A landscape with many valleys, sampled at points; each row gives a point and its height.
A ball rolls from a point to whichever of its 2 nearest points has the largest drop for the distance, and stops where none of them is lower. Distance is the straight distance between rows; heights are no part of it.
(60) height 596: [110 116 102 133 108 119 136 154 125 168 200 138  96 106 140 127 165 100
  95 120 153  54 161 140 147 109 145  96 140 106 156 148 120 132]
(704) height 487: [123 148 145 135 194 143 112 114 151  74 129 177 143  72 120 121  76  91
 149 165 135 127  84 175 111 182 154 117  97 147 158 108 142  96]
(1495) height 495: [120 135  94 105  91 107 150 109 105 111 126 190 130 140 134  85 206 143
 124 109 190  70 152 172 128 125 122 109 147  98 167 183 134 111]
(1738) height 242: [155 142  93 100 120 117 123  91 140  77  79 206 144 120 102  83 180 143
 144 127 176 104 154 183 109 138 150 135 142  99 173 167 136 105]
(33) height 421: [118 104 160 107  95 146 127 134  83 121 137 166 116 121 147 117 215  92
 121 136 185  93 123 196 102 116 133  96 102  79 170 182 138 107]
(1700) height 511: [130 101 139 104  80 146 158  89 145 148 139  38 137 177 120 127 121 151
 143 119  91 161 118 108 115  62  99 158 126  96  96 115 123 160]
(40) height 535: [138 199 126 141  49 104 178 104  67 104 150 117 153 144 144 146 125 199
 126 148 127 103 117 130 115 122  94 105 113 140  95 143  79 118]
(1357) height 610: [102  88  86 133 107 119 123 131  90 167 195 150 103  79 145  98 192  93
 109 101 165  55 173 135 155  76 148 108 166  88 165 169 119 117]
(764) height 475: [155 108 112 113 118 134 106 106 107 172  85  91 129 142 118 136 125 162
 120 108 118 200 163  84 141 102 107 167 157 142  75 122 137 161]
(250) height 467: [118 127 134 123 129 136 156 116 124 148 128 122 116 139 122 148 107 115
  92 155 126 121 132 130 111 157 118  95 117 125 116 141 132 121]
(1378) height 510: [123 138 112 133 186 133 132 119 168  96 125 166 134 100 120 130  84 126
 141 147 127 128 104 141 121 184 147 128 123 162 138 109 153 104]
(484) height 622: [107  98  60 111 116 111 128  88 102 178 164 145 104 108 132  87 193 111
  98  84 156  70 188 113 164  75 145 108 184  97 144 168 123 126]
(1400) height 411: [135 103 133  83  99 149 133  86 108 157 100 103 115 157 130 109 164 112
 111 123 120 118 145 148  95  91 130 107 115  86 132 168 136 142]
(376) height 142: [ 84 149 107 150 118 121 179 144 121 150 188  93 123 142 159 178  94 138
 103 151 114 108  91  90 139 149 109  78 122 180  87 109 120 132]
(1007) height 539: [119 158  70 162 148 104 150 119 174 123 157 144 111 124 123 140 125 188
 130 126 140  91 145 130 133 172 130 127 153 169 152 115 134 118]
(1323) height 279: [ 95 100 136 155 214 131  94 169 158 128 115 136 143 116 148 161  70  97
 162 154  95 181  73 111 153 157 115 150  87 173 104  92 167 117]
(517) height 679: [113  84 149 142 154 152 133 158 131 188 151  78 110 116 137 179 102  89
  97 149  99 148 127 124 100 130 136 109  76 121 127 116 160 148]
(1296) height 570: [112 107 176 146 121 128 133 177 116 144 194 143  74  99 136 152 153  63
 115 143 171  67 127 154 121 139 175  96 111 130 167 122 138 131]
(1799) height 383: [123  77 139  92 122 166 125 115 100 199 121  75 101 146 117 143 124  70
  69 130 109 155 139 113 104 111 139  93  95 109  94 154 150 152]
(262) height 604: [157 156  96 121 140 103 116 140 179  83 103 163 164 123 107  89 130 191
 173 106 142 128 162 179 126 126 155 170 145 128 178 125 156 116]
(812) height 372: [152  87 114 116 177 159 114 157 174 165 116 183 110 129 140 113 102  99
 115  81 121 142 138  80 147 160 158 165 155 155 119  88 163 142]
(1781) height 207: [130 165 157 145 149 112 115 135 176  41 113 124 202 124 117 102  89 170
 211 141 101 154  89 177 139 123 110 172 113 113 163 124 121 107]
(617) height 560: [134 115 114 147 151 124 127 104 124 123  85 124 141 126 106 161  90 148
 137 151 106 178 131 112 139 162  99 157 136 162 100 120 126 129]
(590) height 173: [132 173 186 134 124 119 116 159 183  60 134 130 174 117 123  92 110 165
 209 135 139 145 102 190 124 114 141 172 115 108 175 109 143 105]
(1019) height 180: [ 85 140 108 168 140 125 164 121 125 145 161 104 103 129 163 198  97 125
 115 161  97 150  74  63 150 148  74 106 130 206  77  98 125 127]
(713) height 376: [124  98 146 117 126 135 130 141 116 165 153 128  93 118 135 141 148  77
  92 144 141 106 147 160 102 123 148  97 102  95 148 145 147 132]
(450) height 494: [165 131  81  95 115 128 133  78 102 146 108 143  92 109 108 105 157 143
  87 116 154 175 176  67 123 125 121 147 187 142  76 118 128 146]
(1074) height 518: [126  82 105  90 128 144 106 118 122 201 117  96 113 147 122 119 137 121
  91 104 117 147 175 105 142  90 140 123 138 111 111 123 145 158]
(855) height 609: [152 157  84 136 117 107 146  99 181  92 126 153 133 142 118 108 137 204
 165 105 131 102 162 165 119 125 130 164 153 132 184 131 130 122]
(1573) height 367: [124  71 133  92 146 103  67 149  99 147 107 155 100 107 130  67 181  89
 124  86 168 107 192 133 133  83 173 131 138  85 150 123 170 116]
(101) height 710: [102 118 140  99 106 142 183 156  97 176 179 109 116 147 145 149 118  67
  62 129 131  93 114 115 123 129 147  68  91 114  85 145 123 149]
(1253) height 183: [109 170 109 133  84 105 182 130  65 142 185  96 133 138 146 176  93 166
 103 152 117 110 103  90 130 128 110  93  98 173  57 108 108 132]
(1004) height 330: [128  90 205 109  95 131  95 160 107 114 118 121 118 137 130  90 197  91
 178 105 165 107 139 173 105  58 169 145 112  83 178 119 143 118]
(542) height 332: [112  77 119  96 111 152 126 118 102 199 138  74  92 131 133 136 167  70
  78 110 111 124 157 132 121  62 161  88 114  86 120 162 137 158]
(999) height 530: [152 188 105 118  66  91 168 107  61 103 145 161 142 144 124 121 133 185
 113 138 169  87 139 115 120 145 118 119 112 142  74 123  88 110]
(1051) height 356: [123 126 116 126 120 155 168 116 126 195 162 119  87 135 138 153 109 112
  69 109 131 142 123  61 144 138 119 112 155 161  77 111 128 160]
(1338) height 296: [122 137 195 116 151 146  69 195 170 128  74 101 131 111 125  71 148 110
 135 111 149 208 143 138 128 121 138 137 154  93 156 148 167 111]
(571) height 599: [158 163 104 132 146 105 126 134 182  57  94 141 199 126 101  97 109 201
 194 110 126 155 132 165 143 130 133 182 157 135 157 137 134 116]
(173) height 499: [137 109  95 118 128 129  95 147 148 175  95 109 142 147 124 111 131 168
 125  90 123 171 176  94 161 107 114 162 159 136 108 110 145 157]
(1208) height 459: [131  89 171 105  85 174 157 112 125 144 140  63 125 156 137 118 166  81
 138 134  94 131 110 165  58  64 136 111  69  63 135 149 119 141]
(537) height 221: [113 170 108 118  54 115 178 131  77 169 184  75 116 137 133 171 124 164
  78 127 126 110 124 102 146  97 136  92 109 148  63 136 100 163]
(1120) height 153: [144 131 125 123 159 137  90  97 135  76  64 155 186 110  84 113  92 121
 133 147 125 142 124 164 110 175 145 133 126 116 137 136 113 121]
(1719) height 415: [102 128 174 165 169 127 100 158 143 113 153 115 108  92 134 171  86 115
 154 170 129 124  94 167 102 142 166 117  76 164 170  88 171 109]
(1119) height 251: [120 168 140 158 180 100 107 154 168  58  96 114 198 131 118 133  91 157
 203 146  80 187  84 156 179 116  93 167 129 144 139 146 113 111]
(575) height 528: [158 179 101 149 151 118 156 119 105  53 124 171 127  85 138 140 101 127
 121 126 120 157  83  66 134 185  95 137 175 190  82 102  81  94]
(1832) height 442: [136  75 103 114 163 149  92 169 160 206 125 148 116 127 132 112 112 109
 105  84 127 144 160  75 161 129 139 152 146 135 100  85 154 153]
(1536) height 460: [115 173 127 138  80 115 173 143 125 114 156 161 146 147 150 137 166 171
 133 146 149  62 117 191 116 134 118  90 100 108 168 161 111 113]
(904) height 497: [102 162 125 127 138 112 170 149 144 113 170 177 122 135 148 129 104 131
 114 134 152  68  95 134 128 179 146  89 112 149 131 122 134 102]
(1146) height 452: [128 133 186 132 163 140 101 136 129 104 131 169 115  84 111 128 104  78
 139 165 160 111 109 190  98 167 172 114  76 124 164 119 153  98]
(1499) height 488: [108 129 132 137 151 142 161 117 131 132 131 135 110 128 137 154  82 110
 107 147 118 132 100  98 124 180 106 103 129 165 103 114 130 113]
(466) height 491: [114  87 145  89  79 154 163  99 149 143 148  51 125 168 126 112 155 109
 142 128  92 135 115 136  83  52 127 132 100  67 112 124 118 156]
(806) height 537: [129 130  65 121 104 139 142  99 124 197 169 118  89 125 112 129 144 145
  78  99 143 118 172  72 170 112 133 122 181 149 102 119 108 152]
(1346) height 323: [121  79 149  93 131 137 132 142 113 151 162 172  81 115 141 109 158  44
  88 113 169  86 137 133 121 132 154 105 132  97 145 141 155 121]
(1025) height 293: [112 112 111  81  87 144 137  85  84 196 131  77  82 137 120 130 167  93
  59 108 131 134 139 109 133  74 146  86 138 107  82 169 126 159]
(1443) height 414: [121 141  90 125  85  90 195 128  78 134 198 163 125 170 142 142 122 164
 114 133 147  43 113 123 124 140 155 105  94 166  95 105 103 134]
(1518) height 235: [142  85 147 114 161 149 115 161 141 166 170 169  66 111 141 122 127  64
 102 102 143  95 145 103 137 132 176 126 136 120 157 105 161 134]
(175) height 210: [159 139 116 109 136 136  95  81 133  71  56 191 177 105  86  91 144 118
 128 137 162 119 134 180 100 170 161 128 127  97 153 152 112 119]
(867) height 290: [108 148 182 147 172 134  83 164 154  70  78  95 205 131 108 107  95 106
 163 131  84 206  83 149 145 140  99 154 126  91 143 161 102 118]
(174) height 479: [127 163 156 137 110 137 143 111 129  93 118 169 146 122 132 127 153 138
 138 161 143  90 106 205 102 148 121 100  89  95 176 164 111  97]
(622) height 403: [124 130 164 146 158 128  82 138 115  86  57  91 192 146  98 131  90 124
 150 134  77 191 102 128 143 142  95 158 117 113 116 149  98 133]
(824) height 308: [128  84 115  91 146 107  95 125 114 124 110 196 101 106 120  74 177  86
 123 105 180  95 172 152 119 120 161 135 143  93 164 134 174 113]
(217) height 450: [154 125  99 143 160 141 155 111 146 130 109 177 104 119 126 137 101 131
 119 100 128 159 115  64 136 176 122 160 187 197  86 100 131 132]
(715) height 592: [140 116 144 180 119 139  97 189 155 165 184  66 108  99 146 166 128 150
 177 139 104  90 158 123 138  75 165 133 113 131 182 108 113 150]
(91) height 547: [131 142 100  83  78 116 170 123  78 163 179 148  92 148 128 109 143 115
  67  85 167  99 138  69 164 111 146 109 157 139  65 128 112 146]
(930) height 401: [122 125  80 158 195  95 104 171 186 125 111 157 165 115 113 138 101 163
 165 113 121 172 118 122 174 157 124 178 148 187 102  97 157 130]
(336) height 542: [126 157 111 152 166 114 126 143 181 109 197 187  86  94 133 120 137 130
 137 120 169  65 129 143 136 165 180 127 141 163 177 101 154 109]
(1171) height 565: [135  99 170  88 127 153  95 144 125 149  59  56 160 167 133  79 131 113
 130 111 101 201 127  93 110 100 107 132 129  83  91 157 133 138]
(1164) height 255: [165 156 135  95  93 128 180 130  62 129 154 178 112 159 158 118  96 123
  92  99 140 106 110  58 132 143 149 118 128 158  64 115 105 123]
(536) height 474: [ 90 150 124 150 159 137 151 161 167 119 183 155 103 125 179 149  98 118
 117 129 123  87  81 105 124 166 152  86 124 169 147 105 151 103]
(635) height 630: [132 109  63 116 115 120 118  89 127 183 145 125 108 129 125  93 172 149
 117  81 123  91 203 104 163  56 146 134 182 109 155 142 114 137]
(1551) height 724: [117 108 134  71  90 134 173 140  77 163 166 147 118 156 141 116 136  63
  66 107 154  82 115 105 140 123 151  82 119 113  70 154 126 140]
(621) height 390: [130 119 167 117  82 149 159 102 163  91 144 134 133 146 126 111 172 139
 170 151 130  99 106 186  69  96 118 138  94  60 175 123 114 117]
(1103) height 199: [133 128 187  96 110 139 103 155 163  91  98 111 159 147 124  61 145 123
 172 127 132 152 119 151  94  98 129 149 107  57 146 130 134 112]
(1142) height 316: [154 131 126  92 124 122 104 133 157  81  53 129 188 147 106  66 130 160
 164 113 130 166 143 135 119 118 135 157 162  93 133 142 130 127]
(718) height 453: [131  90  76  81 139 113 119  85 113 156 103 163 102 135 112  77 181 115
  99  92 165 106 195 108 137 104 148 126 177 112 130 134 147 136]
(1826) height 580: [132 154  85 189 137  92 149  89 123 131 139 100 104 128 135 193 124 189
 148 148  94 169 121  98 152 128  64 161 149 200 102 117 120 137]
(605) height 426: [137 105  85 164 169 109 128 134 162 138 102 162 133 122 125 152 100 140
 149 113 111 176 112  84 155 159 106 186 168 211  70  84 138 140]
(1089) height 498: [118 174 129 135 126 132 131 100  92  44  93 175 166 102 101 115  94  99
 102 138 146 110  88 134 121 209 118  95 136 144 111 108  70 110]
(269) height 370: [125 136 116 147 189 103  93 174 163 108  75 135 194 109 108 131  96 146
 165 131 112 199 111 140 173 153 112 163 145 158 104 129 141 120]
(1581) height 380: [123  91 169 116  83 139 135 128 132 115 163 125 107 136 138 107 206 107
 175 117 144  88 127 184  92  51 149 143 112  72 188 116 124 132]
(1541) height 529: [113 192 127 160  80 106 184 103 117 101 149  92 140 148 149 166 117 194
 140 157 107 104 107 139 115 130  78  97 127 154 135 140 102 114]
(11) height 611: [122 124 187 169 119 132  98 212 161 148 164  53 130 120 145 155 119 146
 170 122 109 131 130 133 130  83 150 148 107 126 174  98 137 146]
(35) height 378: [120  95 155  94 125 137 128 135  98 128 131 194 106 115 132  99 173  53
 100 137 189  91 119 163 105 152 139  94 107  84 138 168 153 103]
(1228) height 589: [112  95 175 150  90 139 131 165  92 146 169 115  78 103 135 155 192  71
 134 135 166  80 145 186 105  93 162 107 105 111 187 151 129 146]
(783) height 496: [121 173 141 129 140 134 127 114 136  85 127 197 152  89 116 116 132 117
 135 167 166  92 108 204 109 179 145  97  92 115 163 144 123  96]
(976) height 662: [128 107 151 136 142 137 117 153 137 156 129  96 125 129 136 149 108 129
 126 145 104 139 141 153 102 123 136 127  91 115 150 125 159 132]
(1008) height 329: [131  82 160 123 156 142  84 189 134 177 153 121  90 106 123 138 120  88
 117 119 139 118 155 118 131 126 175 131 107 116 145  86 161 134]
(765) height 306: [ 87 158 119 141 163 144 136 122 134  65 131 144 133 114 151 149  68  95
 138 170 103 116  42 120 134 187 102  81 110 184 133 109 113  90]
(711) height 269: [132 122 145 158 117 132 161  96 121 134 128  58 137 164 131 185  99 158
 154 147  66 167 106 114 124  94  73 158 116 138 116 134 118 148]
(992) height 254: [158 168 129 112 104 127 139  91  74  92 108 157 128 103 123 108 122 109
  77 136 155 143 131  71 107 170 111 111 150 119  62 124  89 119]
(549) height 447: [126 144 156 120 147 119  62 207 169 135 103 133 127  97 117  79 144 133
 138  98 173 157 174 140 168 114 162 147 158 120 166 109 167 120]
(809) height 436: [128 105 137 109 145 114  63 187 135 159 118 130 114 113 124  83 158 119
 129  92 154 128 198 118 157  85 165 142 147  95 161 105 155 119]
(880) height 387: [153 121 127  81 105 133 105  60  84 106  47 164 134 131 103  77 178  94
 104 138 170 117 145 125  97 153 133  95 146  92 105 172 102 136]
(952) height 508: [129 166 123 132 143 135 167 118 118  92 124 163 119 124 143 135  83 124
 116 126 125 131  86  79 133 190 110 116 156 187  96 109 104 104]
(985) height 369: [ 94 103 160 166 191 128  92 182 145 139 143 101 122 106 144 174  79 108
 154 163 104 155  89 131 124 146 142 134  76 162 138  85 177 116]
(1027) height 444: [129  81 155  99 145 175 131 112 111 177 108 112 106 141 119 143  94  59
  81 138 111 159 122  90 103 157 127 106 105 117  87 129 140 136]
(956) height 558: [130 119 104 177 136 111 109 157 173 182 133  83 152 153 145 166 113 182
 160 107  83 162 136  98 181 102  82 173 141 158 115 114 136 161]
(293) height 430: [112 145 146 152 131 147 113  88  97  83  86 109 158 117 108 153  89 114
 121 165  91 130  99 161 109 175  93 103 100 122 143 144  93 118]
(321) height 512: [123 129 121 169 139 117 143 121 166 126 142  90 137 146 144 168 101 187
 162 140  80 125 119 147 127 116 106 145 118 142 167 121 145 136]
(1184) height 347: [139 182 166 142  57 142 145  73  61  94 110  89 149 135 139 140 132 141
 101 149 115 135 106 127  96 124  80 101 111  97  95 152  64 128]
(874) height 315: [131 115 110 139 205 117  97 147 148  86  80 161 190 102  98 136  74 103
 162 143 104 186  85 126 163 175 125 161 142 173  96 105 126 119]
(1725) height 448: [ 92 130 138 159 185 140 121 144 167 108 174 146  97  99 161 160  83 105
 139 160 119 119  78 128 112 162 157 105 102 177 157  87 170 105]
(520) height 131: [119 114 132 140 218 158 105 135 154  94 116 164 139  98 146 141  59  83
 155 146  88 160  57 124 138 172 140 136 108 177 127 101 156 110]
(865) height 538: [127 136  90 124  87 139 154  97 123 183 161  84 103 142 121 149 139 162
  91 113 121 121 157 112 147  99 118 113 155 137 125 142 117 158]
(1295) height 639: [119 111 190 149 137 137 101 200 140 159 130  56 130 128 144 153 111 122
 140 124  99 162 128 145 114 105 138 137  82 110 152 120 162 135]
(81) height 399: [124 151 155 162 104 138 144  77  84  95 106  71 139 138 126 169  96 134
 131 164  73 146  97 131 113 139  64 118 110 128 129 151  78 128]
(1389) height 331: [148 129 132  82 104 134 132  79  86 130  89 149 113 131 103  97 150  95
  79 139 169 136 149  91 110 153 120  98 153 116  79 150 113 125]
(1430) height 274: [147 127 148 110 132 121 100 149 155 103  89 128 155 136 125  94 121 154
 156 121 121 147 147 158 114 118 140 151 120  96 155 135 147 119]
(406) height 517: [148 182 108 137 145 124 135  97 104  31  98 179 158  77  97 126 101 106
 112 130 140 143  82 110 126 202 124 125 180 161 105  97  72 104]
(1782) height 545: [128 145  53 184 138 105 140 105 169 149 157 109 112 136 128 158 132 219
 141 115 120 117 154 104 155 147 103 155 172 196 136 114 120 137]
(1703) height 531: [131 118 117 143  98 149 154 124 152 172 168  70 109 138 144 161 135 146
 115 126  88 111 145 140 122  86 129 116 122 113 161 139 125 165]
(118) height 59: [122 141 201 130 152 144  93 178 175 103  87  90 164 127 123  87 115 119
 155 125 113 208 105 142 124 127 108 152 137  80 147 157 137 112]
(492) height 465: [149 136 108 146 141 111  80 157 167 132 155 149 109 101 120 112 143 170
 157 108 151  87 184 158 148 116 170 156 136 127 194 103 149 116]
(1186) height 569: [122 149  81  93  67  96 169 113  76 150 165 146 118 157 127 106 168 140
  88 106 179  81 154 118 154 107 130 105 147 122 100 155 111 130]
(1701) height 557: [121 128 123 174 157 129 109 158 178 148 205 148  80  90 140 146 130 129
 138 137 144  63 130 110 137 147 180 116 134 160 173  89 139 120]
(838) height 127: [115 156 190 113 115 127 110 164 198  69 128 108 161 125 113  62 134 141
 190 130 149 167 113 167 116 110 121 167 135  66 156 116 134 103]
(511) height 521: [118 147 123 158 103 127 173 109 136 144 148  80 124 148 144 173 113 170
 120 149  98 115 126 141 113 122 100 102 124 144 146 144 125 140]
(688) height 394: [130  86 135 123 157 170 148 127 144 188 132 130  97 140 142 152  89  84
  91 115 105 148 111  77 129 154 124 122 134 148  95  99 152 152]
(1371) height 613: [157 146 101 124  89 115 163  77 164  89 118 119 139 163 112 112 133 209
 171 112 118 136 150 134 113 112 101 180 168 129 140 119 114 133]
(1273) height 471: [150 122  83 128 136 126 139  98 137 147 114 146 106 126 104 133 126 161
 107 114 141 155 166  89 139 153 117 156 179 167  95 107 135 142]
(448) height 396: [134 143 164  94 142 121  77 185 167 104  75 137 145 113 123  52 158 132
 146 100 164 167 161 152 135 100 164 143 161  89 165 138 162 110]
(854) height 544: [118 135 172 127 133 125 147 178 131 119 187 195  86 116 160 127 140  65
 114 121 173  61  98 143 124 158 168  95 113 128 158 129 152 107]
(199) height 392: [109 139  97 171 173 105 114  99 118  88 103 107 128 131 121 193  98 133
 176 192  71 165  85 121 163 137  69 138 107 197 119 118 102 112]
(1881) height 312: [150 180 145 131  85 129 126  79  58  92 101 119 146 109 126 128 133 132
  80 152 137 141 131 104 106 158  89 102 128 103  79 140  71 126]
(1672) height 594: [151 153  91 151 162  95 121 115 155  56  87 136 189 123  99 140  99 194
 193 130 102 161 114 154 154 141 116 175 152 169 140 132 118 115]
(133) height 476: [130  97 169 109 152 144  82 166 125 143  61  90 169 145 117 102 104 109
 120 126 110 193 133 121 114 137 120 132 103  90 104 150 146 129]
(1219) height 568: [101 108  94 183 172  98 104 163 168 172 119 110 145 138 141 179 104 150
 160 131  89 170 117 102 175 129  83 165 121 190  89  99 154 142]
(105) height 697: [107  98 162 117 134 162 170 153 118 182 161 100 100 130 141 162 117  46
  72 147 117 121 113 123  96 142 143  76  81 108 111 144 140 135]
(1452) height 112: [143 115 144 104 165 156 148 151 147 149 136 192  85 137 154 113 113  71
  87  95 134 108 122  98 131 162 163 111 151 135 145 134 158 130]
(298) height 310: [102 144 155 167 178 103 109 169 157 107  82  98 179 149 129 150 102 138
 186 147  69 203  83 126 181 119  74 161 120 142 119 145 118 120]
(888) height 144: [159 162 134  87  82 120 159 108  47 111 143 168 129 130 135 111 120 119
  79 127 159 109 121  75 112 142 127 111 114 124  45 117  88 122]
(623) height 550: [136 121  66 174 147 107 104 139 172 171 132 113 141 137 128 148 122 199
 152  99 107 143 159  99 170 133 100 179 158 179 117 100 134 154]
(761) height 238: [142 116 116 131 176 131 104 101 118  70  69 158 175  99  78 133  79  96
 130 145 114 167  99 121 134 193 130 146 151 148 107  98 105 127]
(265) height 319: [125 149 135 111 102 138 186 142  90 165 175 127 105 155 157 148  93 114
  80 111 125 109  95  61 140 140 135  99 124 164  64 110 117 141]
(1749) height 377: [123 161 167 149  60 151 182  67 105  99 138  59 147 156 132 165 115 135
 133 161  82 130  82 135  92 109  66 112 113 108 117 149  71 131]
(244) height 256: [144  84 146  98 177 161 125 136 153 142 106 174 108 127 125 117  91  78
 102 112 127 139 131 105 115 169 155 133 130 125 121 115 164 126]
(1063) height 419: [130 109 177 117  89 154 152 116 148 113 137  89 141 157 128 123 135 118
 155 147  95 123 111 171  65  92 118 134  80  69 157 133 120 128]
(340) height 501: [130 147 130 161 145 110 109 163 187 112 144 105 152 130 146 136 109 197
 181 117 107 129 131 153 142 113 128 168 123 137 173 108 156 126]
(881) height 373: [129  83 140  93 109 146 117 130 120 173 129  76 111 149 144 114 167 101
 119  98 104 128 157 140 106  40 155 115 111  76 142 142 138 155]
(1118) height 253: [108 145 110  92  59 136 167 123  75 184 166  73 101 139 125 163 141 113
  59 121 134 117 126 103 146  87 148  84 122 118  63 159 112 164]
(334) height 505: [134 165  85 116  99 102 162 105 134 114 126 182 127 144 114 102 173 164
 115 117 177  83 165 157 128 151 125 117 155 129 154 156 121 111]
(1359) height 515: [111 162 155 124 142 121 152 150 132  96 160 211 125 106 137 118 135  95
 128 145 179  72  89 176 118 180 153  92  94 122 150 136 138  87]
(307) height 413: [128 117 182 132 130 129 108 145 120 132 134 143  99 108 119 141 139 101
 130 150 153 102 138 186  98 131 162 119  85 108 174 129 158 112]
(1223) height 438: [145 118 121 146 109 116 101 147 141 142 176 141  92 101 130 123 169 142
 159 116 146  60 182 160 139  85 166 143 143 110 207 121 126 120]
(1748) height 342: [158 129 144  97 101 135 113  88 147  61  54 128 189 155  99  64 141 146
 172 124 123 138 125 138  94 116 128 157 141  74 131 134  96 135]
(1829) height 526: [133 106 150 124 106 142 129 131 138 150 104  57 153 176 132 132 112 157
 151 108  90 192 121  96 136  85  83 167 132 111  97 134 134 153]
(1163) height 516: [149 193  82 112  84  85 172 116 100  85 132 184 135 136 108  97 153 174
 114 119 190  89 152 126 127 163 124 126 149 151 100 138  96 103]
(562) height 366: [148 127 151 107  95 150 127  75 152  73  86 153 159 151 119  80 160 138
 167 138 132 108 111 178  84 115 122 142 110  64 162 143 103 117]
(750) height 574: [120 120 144 185 153 126  84 177 158 154 188  95  98  94 131 174 117 146
 162 152 128  87 139 127 130 121 184 122 110 158 177  84 143 138]
(856) height 585: [109 139  88 190 158  91 130 108 155 114 130  94 132 154 142 197 112 193
 182 151  73 152 106 117 161 113  78 158 132 199 131 117 129 135]
(351) height 272: [124 116 175  89 101 118 109 152 154  97 122 133 135 140 128  57 191 126
 188 107 158 117 138 160 105  62 147 157 126  61 166 101 135 115]
(13) height 246: [113 123 112 176 129 124 155 106 117 176 147  62 116 136 142 208 102 153
 125 155  81 159 108 100 138 117  80 125 122 176 102 127 131 155]
(506) height 520: [132 130  80  88 103 128 142  83  96 175 140 135  75 127 113  97 163 118
  64  91 160 139 165  65 154 107 136 122 184 132  76 128 126 148]
(698) height 590: [138 151 102 168 143  99 142  87 141  79 111 111 143 139 120 166 105 194
 183 148  84 150 114 134 138 135  83 161 142 173 141 131 115 118]
(84) height 484: [141 158 152 155 130 108  87 168 173 105 152 125 124 116 125 120 131 181
 182 115 144  99 148 179 139 105 167 162 128 134 201  98 154 118]
(636) height 410: [138 117 130 122  94 121 131 125 146 128 154 139 108 136 142 107 180 142
 153 112 134  82 162 168 112  71 147 143 130  83 195 129 131 133]
(1528) height 382: [179 151 139 131 108 139  98  54  62 100  83  88 131  95 126 121 138 121
  80 143 105 194 133  84  91 132  92 133 140  90  71 147  89 155]
(465) height 451: [113 113 145  98  70 140 163 142  71 120 150 153 145 149 166 120 216 117
 116 134 175  75 104 186 112 103 118  86  87  71 149 193 113 121]
(1342) height 267: [138 121  81 103 137 103 116 114 137 106 110 206 113 112 106  75 181 126
 131 107 183  90 176 169 127 128 153 146 151 109 174 149 156 111]
(1671) height 478: [130 116 153 155 159 130  81  95  69  85  62  97 164 120  93 159  91 100
 124 151  74 190 107 115 133 158  87 152 112 126 105 125  79 147]
(284) height 423: [137 111  97  77 123 113 129  80 102 123  75 181 113 135 107  67 192 103
 109 118 183 105 165 129 113 132 137 107 164 102 127 168 136 122]
(530) height 489: [131  85  82 108 142 140  80 152 149 217 130 112 124 127 126 108 135 135
 110  83 121 135 199  84 169  82 139 141 155 113 116 103 136 145]
(241) height 638: [152 128  60 124 106 133 119  93 144 177 127 102 112 144 118 112 148 189
 128  86 122 124 195  95 160  82 126 160 181 139 135 119 115 152]
(1859) height 443: [134 114 150 110 110 151 127  92 108 145  94 120 128 143 118 126 130 103
  94 151 130 124 137 146  94 144 122  94 104  96 123 166 123 123]
(300) height 363: [101 125 121 172 187 103 104 146 139 113 101  97 153 141 136 177  91 148
 182 167  65 172  90 135 163 127  86 150  91 171 127 126 135 117]
(1362) height 217: [ 97 102 108 179 169 116 134 116 124 156 122 102 109 135 138 203  91 114
 143 169  81 173  88  88 152 137  72 141 111 197  87 106 131 134]
(1424) height 527: [130 132  93 140 179 123 115 136 181 127 153 167 108 110 123 123 109 151
 136 119 141 110 143 132 131 166 159 146 139 157 156  91 160 122]
(507) height 546: [139 117 128 144 139 116 119 132 136 125  83  99 161 152 118 149 102 169
 158 128  91 187 134 112 146 122  86 174 137 143 106 137 132 144]
(787) height 409: [127 111 171 136 134 137  55 218 140 185 139  94 112 103 126 126 136 111
 135 109 151 128 178 113 163  92 168 135 130 120 158  93 141 126]
(601) height 440: [181 126 121 117 112 142 104  71  78 144  88  95 115 112 122 133 137 145
 102 134 110 216 149  75 111 102  96 162 150 116  54 140 120 156]
(1411) height 477: [102 107 101  98  77 109 145 134  66 134 155 180 142 137 156  92 208 123
 111 107 196  62 131 163 138 111 120  93 124  89 140 181 129 121]
(1165) height 582: [108 132  69 120  72 100 162 145  98 165 199 131 121 132 142 113 171 140
  97 107 157  49 152 136 169  91 139  93 141 108 138 167  99 142]
(1542) height 247: [114 136 105 145 195 146 124 105 146  62 111 164 136 103 129 144  71  92
 152 152  97 150  57 116 148 183 116 121 139 203 126 108 112 104]
(294) height 446: [152 122 158 138 125 150  92  73  67 112  67  88 140 127 103 142 109 109
  97 147  98 182 128 101 103 144  94 136 120 107  90 140  92 149]
(147) height 573: [148 153 105 167 144 106 136  88  94 104 113 120 113  97 121 176 109 155
 129 159  97 185 123  95 139 149  62 151 150 166  86 121 102 124]
(1825) height 362: [139  88 143 109 169 144  98 141 136 140  85 137 141 126 109 120  91 101
 112 137 122 161 138 121 114 167 139 133 107 110 110 121 154 124]
(1503) height 555: [134  87 135  77 129 144  90 130 114 188  70  76 136 161 126  95 135 119
 108 100 116 189 154  99 127  85 127 127 131 104  80 141 153 154]
(1003) height 371: [118 143 116 125 111 116 191 151  96 138 194 155 121 172 172 146  92 130
 108 109 119  58  92  87 132 144 162  93  98 175  95 105 114 136]
(221) height 605: [119 120 152 135  74 148 163 146 125 138 186 102  96 122 155 145 191 104
 125 132 127  79 134 183 102  69 143 103 105  87 182 160 110 152]
(1290) height 464: [111 150 153 128 131 149 120  95 103  87  86 149 151 118 108 129  98  87
  95 157 133 111 106 148 106 197 115  87 106 112 124 137  89 114]
(516) height 441: [114 155  95 128  85  88 181 146  94 123 175 176 146 160 140 135 144 176
 126 136 166  41 123 158 134 148 135 100  89 133 125 136 106 118]

Call two points neighbours if one is among the 2 nearest of the other. Go from one point of each pair to the other, from neighbour to neighbour, staying as low as possible. Name the highest point that can't be avoided.
(1452) / (1120) -> (809)
(118) / (1528) -> (1671)
(1346) / (838) -> (40)
(118) / (1120) -> (549)
(888) / (376) -> (1027)
(520) / (376) -> (1499)

For each start below, name the point where the ball stops.
(952) -> (376)
(84) -> (838)
(60) -> (1120)
(854) -> (888)
(571) -> (838)
(406) -> (888)
(1551) -> (1120)
(1371) -> (838)
(806) -> (1120)
